Each row is a point on a tangle of strands that fork and nearly touch. The rows are in no order.
Points whose rows are less than 123 apart are linked; no others are. Some points are linked to none.
z_817: [0, 7, 26, 2, 20, 8, -15, -48, -42, -5, -54, 13, 9, 32, -13, -43, 34, -40, -17, -15, 3, -12, -34, 45, 18, -30, -61, 22, -35, -52]
z_888: [34, 21, 0, 5, -1, -37, 17, -3, -4, 7, 9, 1, -2, 15, 12, 10, -29, -2, -4, 0, 24, 1, -17, -49, 71, 0, -6, -25, -3, 1]
z_419: [9, -3, 30, 17, 0, -2, 54, -53, -9, -6, 2, 11, 4, 19, 1, -17, -15, 33, -2, 12, 3, -8, -46, 32, -36, -15, -35, 3, -43, 39]
z_987: [-9, -15, -1, 10, 15, -14, 12, -53, 39, 20, 7, 38, 41, -8, 60, 32, -5, -16, 0, 42, -41, -21, -14, 41, -13, 25, -14, 30, 5, 44]
z_761: [35, 25, 7, -42, 6, -62, 21, 32, -38, 33, -1, 7, 9, 0, 18, 7, -34, 35, -70, 10, 24, -6, -12, 1, 54, 13, -4, -72, -15, 5]
z_444: [8, -12, -25, -3, -2, -7, -5, 7, 2, -12, 16, -24, -26, -8, -81, -20, 24, 20, 17, -30, 12, 32, -34, -23, 6, -28, 42, 21, -4, -58]
z_499: [-33, -33, -34, -2, 41, -13, -32, -1, 36, -24, 36, 30, 10, -7, -20, -3, 2, -6, 74, -16, 12, -25, 24, 5, -27, -21, 34, 43, 32, -6]
z_500: [-18, 6, 18, -50, 13, -18, 18, -23, -39, -13, -59, -28, 16, -22, -23, -31, -4, 29, -12, -23, -4, -3, -25, 46, 27, 5, -12, 2, -27, 10]
z_427: [-7, 24, -25, 8, -41, 4, -26, 35, 7, 5, -7, 2, 8, -28, 8, 18, 26, -1, -64, 5, 2, 9, 51, 2, 5, 20, 32, 18, 31, -4]
z_152: [-1, -40, -36, 0, -14, 27, 2, 38, 12, 35, -5, -28, 16, 12, 25, 12, -25, 17, -7, -42, 38, -8, 48, -40, 17, 26, -2, -35, -25, 30]
z_114: [-28, 15, -31, -17, -9, 4, -45, 10, -15, -20, 4, -13, -24, 3, -30, 37, 10, 40, 8, -35, -20, 14, 44, -51, 7, -1, 46, 2, 20, -35]
z_272: [-25, -12, -21, 14, 11, -2, -9, 73, 7, -1, 18, -37, -9, -35, -33, -1, -26, -4, 8, -54, 36, 21, -7, -13, -17, 22, 25, 7, -4, -11]
z_827: [-27, -30, -58, 27, 0, 35, -27, 52, 34, 14, 0, -47, 10, 15, -29, 31, 3, 29, 30, -4, -5, 4, 31, -51, -5, 0, 6, -8, -39, -24]
z_171: [31, 20, 22, 7, 31, -12, 3, 7, -3, -4, 73, 19, 12, -17, 5, -29, -28, -30, -27, -8, 7, 1, -50, -10, 29, 9, -12, -60, 20, 15]
z_553: [-8, -10, -14, -8, -21, 48, -38, 17, -3, 34, -41, -33, 4, 4, 1, 38, 19, 0, -10, 49, -32, 22, 15, -54, 38, 9, 7, -8, -43, 1]
z_222: [-38, -6, 4, -31, 19, 28, -14, -64, -35, -10, -49, 15, 9, 3, -41, -51, 12, 19, 46, -26, -19, -19, -26, 38, -11, -19, 7, 61, -14, -18]
z_85: [4, -11, 12, 13, -36, -35, 10, 21, 25, -14, 24, -30, 2, -29, -13, -13, -42, 30, -57, -27, -2, -4, 16, -11, -17, 2, -10, -31, 25, 14]
z_472: [-13, 15, -17, -32, 5, 29, -38, 12, -13, -25, 11, 4, -16, -19, -13, 19, -20, 38, -5, -21, 19, -2, 59, -34, 37, 8, 32, -5, -2, 29]
z_238: [42, 22, -7, -36, 17, -22, 0, 22, -38, 18, -28, -25, 1, 9, 20, 9, -23, 35, -58, -1, 8, 20, 20, -36, 12, 27, 6, -85, -50, 9]
z_811: [-1, 35, 27, -51, -1, -33, 6, 3, -41, -34, -8, -36, 3, -16, -54, -15, -28, 25, -14, -53, 3, 4, 13, -33, 12, 12, 34, -29, -1, -6]
z_393: [-16, -23, -34, 20, 14, 58, -46, 58, 13, 31, -15, -35, 19, 21, 10, 63, 22, 12, -14, 20, -9, 16, 30, -48, 22, 29, 18, -34, -23, -2]
z_432: [23, 14, 28, 19, -40, 37, 15, -29, -7, 20, 13, -1, -18, -13, -20, -23, -22, 24, -3, 8, -14, -7, -34, -34, 4, 10, -7, -29, -19, 20]
z_278: [32, 21, 44, -1, 6, -12, 50, -37, -31, -9, 7, 33, 3, -3, 12, -31, 16, -34, -31, -7, -22, -17, -30, 28, -17, -5, -24, -20, 10, -13]
z_878: [-17, -21, 0, 26, -25, 44, 12, -1, 45, 14, -22, 12, 28, 18, 32, 25, 1, 26, -3, 21, -7, -12, 65, 25, -39, 3, 9, 11, 20, 22]
z_140: [-7, -15, 16, -16, -30, 44, -29, 28, 15, -5, -33, -26, -8, 8, -14, 0, 17, 40, -13, 29, -10, 24, 44, 5, -17, -4, 14, -30, -6, 37]
z_803: [7, -20, 22, 30, 7, -19, 4, -10, 11, 34, -16, -2, -16, 19, 40, 15, -30, -24, 17, 47, -11, 13, -8, 2, -53, 44, -13, 49, -3, 3]
z_9: [-37, 13, -20, -28, -18, -23, -6, 0, 18, -32, 8, -20, 3, -34, -40, -8, 11, -9, 22, -17, -23, -23, -15, 18, 32, -26, 20, 25, 30, -15]
z_229: [-3, -7, -27, 69, 6, -7, 2, 31, 5, -19, 59, 17, -11, -11, 19, 7, -36, -31, -17, -10, -6, -24, -16, -8, -10, -8, 9, -21, 39, 35]
z_891: [26, -6, -40, -3, -14, -25, -5, 32, -27, 19, 18, -12, -23, -12, -38, -18, 35, 21, 8, 5, 9, 33, 4, -31, 8, -6, 17, 8, -44, -50]
z_924: [-13, 13, -16, 7, 19, -53, -39, -8, 32, -21, 53, 41, 20, -11, -1, -7, -26, -32, 64, -11, 2, -23, -2, 13, -18, -4, 1, 31, 34, 19]
z_610: [8, 49, -35, -15, -51, -44, -9, 15, -41, 11, 17, -38, -8, -25, -5, 20, 10, 31, -11, -58, 25, 15, 18, -36, 16, 11, 44, -43, 10, 7]
z_947: [-28, -3, -14, -45, -5, 13, -28, -11, 6, -6, 0, -33, 6, -50, -22, -4, 6, 15, 13, -20, -35, -9, -21, -18, 33, 22, 18, 8, 12, -33]
z_591: [15, -32, -29, -23, 16, 9, 22, 5, -36, 24, -18, 8, 5, -4, 37, 15, 32, -6, -40, 21, -8, 27, 25, -18, 35, 10, 17, -19, -25, -6]
z_277: [11, 7, -37, 7, 15, -15, 45, 19, -19, -3, 20, 30, 2, 28, 40, -5, -20, -18, 12, 9, 7, -21, 45, 22, 10, 7, 15, 1, -5, 14]
z_267: [-4, -52, 26, 14, 17, -59, 1, -48, -15, 4, -16, 14, 8, 31, 7, -5, 13, -49, 6, 15, -22, -25, -30, 48, 3, -46, -76, 55, -13, -1]
z_306: [-3, 20, -6, 12, 18, 17, -32, 21, -5, -12, -12, -26, -23, -12, -8, 21, 1, 33, -12, -12, -15, 44, 7, -37, -12, 29, 32, -36, 27, -19]
z_181: [-1, 18, -33, 9, 7, -66, 42, 23, -11, -8, 31, 7, -8, 2, 3, -18, -22, -8, 50, -8, 32, 2, 2, 22, 12, -4, 17, 17, 18, -7]
z_529: [21, 51, 24, -9, 34, -11, 15, 10, -23, 0, 38, 22, 6, -18, -16, -36, -8, -20, 15, -34, 49, 15, -39, 9, 24, 24, -8, -17, -2, -16]
z_189: [16, 14, 31, 6, -47, 45, -15, 2, 18, 19, -13, -26, -23, -7, -20, -10, 30, -9, 14, -11, -6, 17, -14, -35, 0, -2, -6, 1, -16, -19]
z_299: [-20, -27, -40, -12, -11, 23, -17, 22, 20, 31, 10, -33, 25, -41, 20, 40, 5, 17, 1, -44, 25, 22, 21, -39, 27, 21, 12, -11, 16, 14]
z_231: [18, -8, 45, 20, -14, -22, 32, -25, 8, -5, 6, -15, -20, 51, 1, 0, -1, 16, 7, 11, -2, -3, -19, 11, -42, -15, -54, -8, -54, -10]
z_932: [-21, 20, -1, -15, 1, 61, -26, -29, 6, -10, -12, 34, 3, -5, -25, -2, 30, 2, 29, 20, -5, -9, -6, 6, 26, 5, 7, 45, -18, 4]
z_86: [23, 11, -9, 64, -7, 55, -20, 6, 38, 18, 21, 33, 4, 10, 36, 40, -1, 34, -35, 44, -10, -1, 5, -9, 20, 22, -8, -30, -14, 9]
z_288: [24, 27, 14, -29, 32, -41, 17, 10, -63, -22, -6, 1, -16, 8, -21, -22, 5, -41, 15, -28, 42, 27, -18, -3, 28, -9, 6, -13, 15, -46]
z_79: [-8, -59, -14, -10, 4, 5, 28, -9, 8, -13, 23, 18, 25, -9, 10, -9, 21, -34, 12, -12, -23, -24, 20, 9, 15, -31, -28, 35, 1, -15]
z_782: [-3, -23, 20, -14, 16, 36, 26, 5, 7, 4, 4, 18, 12, -22, 20, -15, -32, 11, -35, -6, 12, 6, 8, 23, -16, 31, -1, -12, -16, 50]
z_103: [-3, 1, 36, -17, 5, 33, -26, -9, -17, -9, -71, -9, -23, 41, -16, -8, 17, -12, 43, 22, -29, 17, -12, 3, -49, 5, 0, 27, -8, -18]
z_454: [-6, 26, 5, -4, -21, 7, 15, -29, 31, -13, -26, 20, 8, 25, 12, -1, 52, -6, 38, -33, 27, 2, 18, 45, -17, -18, 11, 34, 23, -9]
z_509: [-2, 30, -12, 12, -16, 2, 12, 10, 18, 0, -9, -21, -9, 24, 24, 5, 26, -1, -16, 19, -27, -9, 7, 25, -20, 17, 0, -35, 10, -19]
z_838: [-5, -24, 16, -25, 9, 16, 39, 35, -14, 36, 7, -17, -5, -40, 1, -28, -4, -1, -14, -7, 4, 12, 6, 5, -20, 36, -15, -16, -14, -6]
z_544: [36, 10, -8, 16, -12, 23, -41, 26, 14, 27, 4, 17, -6, 2, 17, 27, -23, 31, -78, 23, 0, -1, 13, -43, 16, 31, -4, -35, -4, -6]
z_269: [32, 13, 17, 16, 25, -13, 17, -66, -28, -17, 7, 57, 2, 12, 36, -19, 14, -34, -10, 22, -15, -24, -36, 59, -21, -17, -9, -14, 8, 38]
z_749: [-8, 45, 18, -6, -15, 12, -3, 10, 2, -35, -15, 3, -33, 31, -9, 7, 7, -29, 36, -38, 20, 2, 40, 19, -13, -6, 41, 27, 15, 14]
z_300: [19, -4, -55, 55, -4, 1, -9, 49, 6, -11, 34, 32, -6, 12, 34, 14, -39, -12, -67, -3, 15, -20, -9, -22, 36, -9, 6, -43, 15, 36]
z_715: [-13, -18, 22, -52, -15, 14, 15, 4, -7, 61, -29, -26, -9, -14, -9, -41, 40, 13, 1, 24, -1, 30, -13, 39, -13, 19, -36, -3, -20, -13]
z_175: [26, -2, -9, -24, 16, -15, 7, -9, -46, 12, -36, 13, -15, 15, 17, -8, 51, -2, 1, 23, 28, 42, 31, 14, 19, 11, -5, 21, 0, -28]
z_541: [23, 11, 33, 1, 33, -55, 17, -17, -37, -35, 10, -15, 17, 3, -46, -37, -6, 13, 26, 14, 17, -14, -63, 24, 30, -41, -30, -31, 5, -13]
z_298: [-24, 0, -74, 38, -10, 23, -17, 26, 13, 16, 9, -34, 9, 1, -17, 5, -6, 78, 10, -22, -26, -2, 10, -48, -12, 29, 9, -13, -12, -37]
z_874: [32, 8, -34, 32, -27, -1, -37, 39, 6, 33, 44, -16, -14, -27, -20, -7, 29, 31, -26, -5, 29, 27, -14, -23, 9, 13, -25, -21, -22, -23]
z_965: [1, 39, 18, 2, -4, -37, -18, -24, 9, -11, 15, 22, 14, -6, -6, -9, -24, -43, 45, 25, -29, -32, -14, 32, -36, 4, 0, 39, 35, 15]
z_707: [-4, -15, -11, 24, -29, -3, 31, -29, 26, 20, 13, 11, 1, 10, 21, 15, 11, 9, 66, -15, 25, -15, 8, 21, -43, -16, 0, 20, 16, 11]
z_94: [-33, 8, -1, -20, 44, -23, 10, -23, 25, -46, 4, -18, 19, -8, -10, -15, -22, 29, 42, -32, -16, -9, -21, 22, -40, 10, 17, 5, 9, -14]
z_645: [-2, 10, 3, -51, 12, 44, -42, 5, -2, -15, -3, 3, -6, -22, -25, -8, 10, 49, -3, -4, 8, 11, 53, 6, -6, 13, 6, -41, -17, 22]
z_679: [-9, 24, 25, 4, 40, -65, 18, -17, 7, -25, 34, -1, 28, 20, -38, -22, -31, 7, 63, -32, -9, -30, -49, 14, -34, 0, 2, 6, 13, -30]
z_685: [9, -7, 12, 31, -26, 34, 22, -31, -7, -5, -1, -1, -34, 17, 12, -8, -7, 21, -30, 39, -20, 4, -27, 2, -13, -20, -3, -8, -19, 49]
z_414: [7, 7, -22, 26, -3, 3, -4, 24, 45, 15, 34, 46, 15, -6, 31, 14, -27, -17, -30, 40, 9, -28, 50, -12, 23, -3, -17, 38, 19, -5]
z_381: [26, -1, 5, 28, -25, 22, -33, 44, 13, 29, 27, -18, -12, -35, 5, 18, -8, 7, -83, -5, 29, 52, -6, -41, 20, 21, -12, -32, -5, 6]
z_388: [8, 7, -35, 2, -44, 7, -31, 14, -9, 67, -29, -32, 16, -13, 30, 41, 30, 20, -21, 16, 24, 49, 15, -54, 39, 4, 17, -5, -42, -1]
z_597: [11, 5, 16, -16, 18, -21, -32, -2, -1, -37, 8, -13, -40, -7, -66, -21, 10, -1, 45, 1, 11, 12, -56, -8, -8, -39, 10, 16, 12, -30]
z_893: [-11, -3, -40, -17, 2, 4, 15, 11, -40, 1, -33, -31, -19, 25, -6, -21, -7, 37, 24, 11, -7, 16, 38, 5, -9, 13, 24, -4, -30, -7]
z_780: [11, 31, 42, 16, 43, -56, 17, -10, -30, -48, 24, 13, 13, 11, -38, -21, -48, -10, 46, 4, 3, -21, -58, -13, -4, -16, -3, -12, 24, 7]
z_623: [9, 8, -4, 19, 35, -26, -6, -14, 51, -9, 20, 36, 37, 9, 43, 29, -28, -35, 0, 52, -16, -19, 14, 14, 11, 11, -29, 22, 23, 20]
z_775: [33, -20, 23, 1, -6, -59, 45, -10, -4, -4, 21, 18, 8, 32, 16, 10, -13, -31, 4, -11, 20, -11, -18, -36, 33, -39, -41, -24, 17, -6]
z_71: [-21, -23, 31, 1, -19, 32, -4, -47, -52, 3, -88, -14, 7, 42, -17, -40, 61, -9, -19, -7, -23, 12, -23, 42, -11, -35, -32, 28, -20, -35]
z_968: [-5, -30, 29, 3, -8, 12, -12, -5, -3, -19, -28, -28, -37, 13, -59, -32, 19, -10, 29, 13, -21, 11, -52, 11, -53, -38, 12, 36, -16, -25]
z_724: [-15, -17, 10, 11, 20, 5, 13, -4, 15, 22, -43, -22, 1, 44, 10, 3, 3, -10, 33, 16, -30, 23, -21, 14, -51, 18, -4, 35, -22, -52]
z_92: [-13, 27, 1, -59, 19, 7, -36, 25, -6, -28, -17, -19, -10, -39, -31, -26, 18, 14, -10, -24, 22, 19, 31, 36, 6, 5, 15, 5, -17, -18]
z_397: [-17, 38, -28, 1, -25, 49, -29, -2, 19, 16, 19, 28, -13, -18, -11, 2, 19, 10, 26, 28, -13, -34, 39, 0, 16, 13, 19, 19, 8, -10]
z_45: [-33, 7, -27, -7, 28, -4, 28, -17, -35, -17, -17, 12, -2, 28, 14, -6, -11, 10, 35, 3, -31, -19, 51, 15, -19, -1, 31, 33, 8, -8]
z_970: [6, -13, -3, 6, -6, 9, 11, 45, -1, -16, 15, 5, -9, -24, 11, -4, -50, 20, -61, -39, 26, 17, 19, -15, -19, 28, 18, -29, 25, 50]
z_434: [24, 18, -2, 8, 13, -8, 22, -10, -5, -28, 12, 35, 5, 37, 26, 33, -58, -14, -10, -22, 25, -12, -10, -48, 42, 2, 32, -26, 5, 46]
z_495: [-41, -35, -40, 38, 12, 30, -23, 36, 25, 9, 30, -25, 0, -27, -1, 11, -28, 17, 12, -52, 15, -1, 13, -31, -9, 22, 8, 6, 39, 25]
z_799: [-18, 23, 13, 7, 10, -15, 35, -17, 2, -29, 40, 20, 22, 9, 17, 10, -34, -40, 29, -57, 7, -10, -26, -18, 18, -3, 6, -3, 21, 30]
z_737: [-10, 17, -27, 28, -22, 39, -30, 26, -7, 8, 18, 21, -34, 0, 1, 26, -6, -12, 15, 26, -7, -49, 55, -36, 8, 7, 28, 30, 38, 23]
z_671: [-16, -31, -12, -15, 35, -14, -29, 17, 48, 12, 16, -11, -5, -21, -29, -12, -10, -23, 70, 1, 6, -7, -14, 17, -47, -5, 12, 58, -1, -34]
z_728: [-4, -3, 23, 9, 6, -2, 36, -10, -44, 5, 4, 3, -27, -4, -12, -20, 13, -50, 52, -27, -1, -14, -51, 35, -37, -11, 15, 15, 4, 5]
z_538: [19, -20, 43, -8, -15, -41, 32, -23, 6, 12, 26, 35, 11, 28, 51, 16, -29, -31, -51, 22, -8, -28, -31, -1, 24, -24, -43, -1, -10, 16]
z_963: [-10, 4, 47, -2, 12, -8, -7, -48, 17, -4, -12, 24, 23, -2, 2, -6, -5, -56, 39, -11, -11, -38, -31, 20, -23, 5, -29, 51, -6, -8]
z_515: [4, -7, -7, 30, -10, -3, 22, 10, 50, -15, 37, 21, 19, -12, 36, 8, -19, -21, -26, -8, -2, -29, 14, 23, -23, -16, 7, -28, 49, 44]
z_198: [-17, 14, 10, -36, 40, -3, 21, -39, -33, -27, -33, -3, 13, -12, -21, -56, -10, 21, 19, -14, -6, -6, -27, 61, -32, 4, 10, 8, 1, -6]
z_489: [0, -5, -13, -8, 14, 23, -12, 15, 36, 0, 17, 41, 2, -22, 43, 9, -37, 6, -47, 28, 1, -31, 14, 40, -10, 25, 11, -20, 33, 53]
z_861: [6, -10, 34, 7, -17, -4, -1, -36, 1, 7, -25, 23, -14, 24, 25, -13, 32, 3, -43, 47, -8, 14, 6, 32, -24, -16, -45, 25, 8, -18]
z_994: [-5, -14, -26, 36, -15, 50, -12, 35, -18, -16, 22, 1, -41, 4, -12, 11, 4, -24, -12, 11, -3, 2, 50, -23, -12, -12, 37, 0, 11, 43]
z_443: [-15, -21, 42, -1, 12, -56, 14, -35, -7, -2, -22, -15, 7, 29, -6, -28, 33, -32, -3, -6, 1, -6, -63, 59, -7, -40, -69, 39, -16, -57]
z_348: [-11, 11, -42, -7, -45, -4, -30, 32, -10, 42, -17, -58, 28, -33, 12, 35, 24, 29, -14, -39, 21, 37, 19, -35, 5, 24, 30, -25, -21, 5]
z_694: [14, 52, 21, -35, -4, -10, 12, -1, -51, -13, -33, -28, 1, 7, -7, 2, -6, 28, -39, -31, -6, 12, 5, -45, 12, 24, 42, -48, -43, 4]
z_720: [-16, -11, 36, 8, 6, 4, 37, -13, 6, 16, 15, -16, 10, -16, -14, -15, 1, -26, 32, -35, -20, -19, -59, 13, -29, 15, -3, 27, -30, -10]
z_693: [21, 44, -28, 5, -37, -52, 10, 23, -2, 18, 17, -17, -13, 3, -12, -15, 4, 12, 16, -34, 42, -8, 23, -9, -3, 2, 11, -17, 18, -20]
z_260: [28, -22, 2, 4, -5, 34, 27, -33, 0, 36, -7, 45, 3, 12, 56, 33, 33, -11, -28, 30, -28, -1, 11, -26, 36, 7, -23, -22, -15, -18]
z_595: [-7, -17, 24, 17, -8, 53, -17, -16, -11, 43, -33, 32, -1, 33, 23, 36, 23, -25, 8, 81, -22, 2, 10, 15, -7, -11, -6, 30, 3, 37]
z_131: [-5, -16, 23, -23, 39, -23, -12, -13, 3, -48, -3, -36, -7, -10, -32, -7, 0, -12, 34, 2, 0, 17, -49, 2, 28, -43, -9, -29, 10, 5]
z_709: [-20, 1, -9, -15, 41, 19, 0, -16, -22, -54, 21, 23, 0, -15, 8, 6, -9, -2, -10, -5, -30, -5, 11, 0, -2, 5, 38, -34, 29, 20]
z_34: [13, -5, -13, 27, 7, 10, 4, -18, 26, 28, 24, 2, 1, 8, 39, 30, 1, 3, 4, 27, 5, 8, -30, -28, 30, 6, -32, -16, -9, 0]
z_304: [22, 42, 16, 7, 12, -24, 43, 16, -10, 0, 27, 30, 7, 2, 31, -17, -15, -25, -46, -7, -3, -13, -24, 29, 9, 5, -12, -71, 26, -6]
z_881: [-9, 20, -25, 49, -11, 2, -43, 48, 56, 2, -2, 1, 20, -11, 7, 46, -13, 4, -33, 26, 23, 4, 44, -4, 16, 12, -3, 21, 37, -1]
z_684: [-3, -4, -9, -55, -7, 2, 4, -33, -33, -3, -26, -32, 17, -31, -14, -17, -12, 31, -7, 30, -23, -21, -3, 6, 40, 8, -2, -7, -7, 5]
z_307: [-7, -8, -9, -22, -5, 12, -3, -43, 6, -19, -6, 27, 0, -20, -34, -30, 25, 33, 38, 14, -1, -22, -5, 21, -15, -20, -4, 68, -7, -17]
z_487: [5, -12, -16, -41, -13, -40, 31, 23, 2, 27, -8, -23, 23, -19, 45, 21, -29, 1, -71, -11, 16, 5, -2, -2, 51, 17, 2, -43, 6, 16]
z_705: [-10, -9, 4, -2, 3, 36, -2, -33, -11, -14, -63, 19, 18, 32, 3, 1, 88, 3, -19, -4, -14, 18, 25, 30, 6, -41, -22, 8, -20, -45]
z_731: [21, -16, 24, 32, -3, -45, 22, 3, 20, -22, 25, -16, -17, 16, -8, -3, -3, -23, 4, -10, 5, 5, -20, -17, -10, -28, -36, -6, -13, -20]
z_903: [26, -6, 3, -23, 22, -24, -4, -15, -34, -37, -24, 18, -28, 6, -30, -44, 18, -14, 6, 16, 41, 23, 26, 11, 11, -22, 0, 25, 16, -31]
z_902: [-29, -41, -8, -16, 32, 31, -29, 64, 25, 2, 12, -32, -17, -9, -41, -9, 2, -6, 38, -23, 2, 23, -17, -5, -38, 7, 17, 9, -9, -27]
z_218: [7, -37, 5, 44, -4, 25, -28, -4, 16, 33, 17, 28, -14, 11, 28, 20, -16, -24, 22, 83, -19, 19, 17, -11, -42, 18, -12, 44, 5, 39]
z_110: [-20, 3, 28, 1, -31, 40, -3, 9, 39, 12, -42, -4, 15, 19, -16, 24, 14, 34, 8, 42, 1, 15, 55, 27, -21, -10, -9, 32, -22, 28]
z_188: [-8, -59, -5, 14, 2, -33, 19, -35, 6, -22, 5, 23, 21, 18, 10, 5, 20, -45, 36, 24, -33, -30, 17, 24, -18, -50, -19, 56, -17, 14]
z_688: [-2, 4, 30, -41, 23, 26, -24, -43, -2, -9, -32, 39, 11, 5, 16, 6, -7, -23, 25, 3, -11, -12, 10, 3, 9, 7, -14, 35, 14, 21]
z_488: [-7, -35, -24, 61, -13, 14, 9, -14, 34, 1, 23, 5, 14, 10, 27, 24, 15, 11, 21, 22, -17, -11, 22, 12, -23, -21, 13, 3, 27, 30]
z_663: [17, -14, 31, -26, -24, -21, 39, -2, 7, 21, -2, -4, -17, -5, 36, 13, -37, -19, -66, 24, 13, -20, -32, 2, 43, -20, -21, -36, 16, 36]
z_486: [-11, -28, 33, -31, -6, -15, 20, 5, 10, 23, -36, -28, -9, -9, -6, -10, 39, -14, 1, -6, 10, 9, -22, 39, -8, -28, -48, 13, -19, -38]
z_113: [8, 43, 16, 32, -30, 45, -30, 5, 22, -8, -7, -15, -5, 3, -4, 50, 22, 0, -8, -6, -7, 41, -6, -39, -3, 17, 19, -19, 10, -19]
z_698: [1, 14, 11, -18, -54, -12, -6, 13, 19, -4, 9, -11, -3, -36, -17, -2, -1, -16, -48, -2, 3, -15, 26, -22, 17, 7, 11, -13, 23, 13]

Follow the links from the first point to the second, and from the first to the third. Name the last point that the two ways share.
z_684 / z_775 / z_299 => z_198
z_553 / z_728 / z_131 => z_963
z_238 / z_175 / z_932 => z_34
z_103 / z_45 / z_113 => z_597
z_175 / z_189 / z_218 => z_34
z_965 / z_761 / z_218 => z_597
z_181 / z_874 / z_737 => z_932
z_188 / z_685 / z_987 => z_782

A fork is a point with three links, a tip a point with one. Leave the first point through the second and follow the links. Name the first fork or tip that comes.
z_269 / z_278 => z_34
z_775 / z_731 => z_645
z_472 / z_114 => z_775
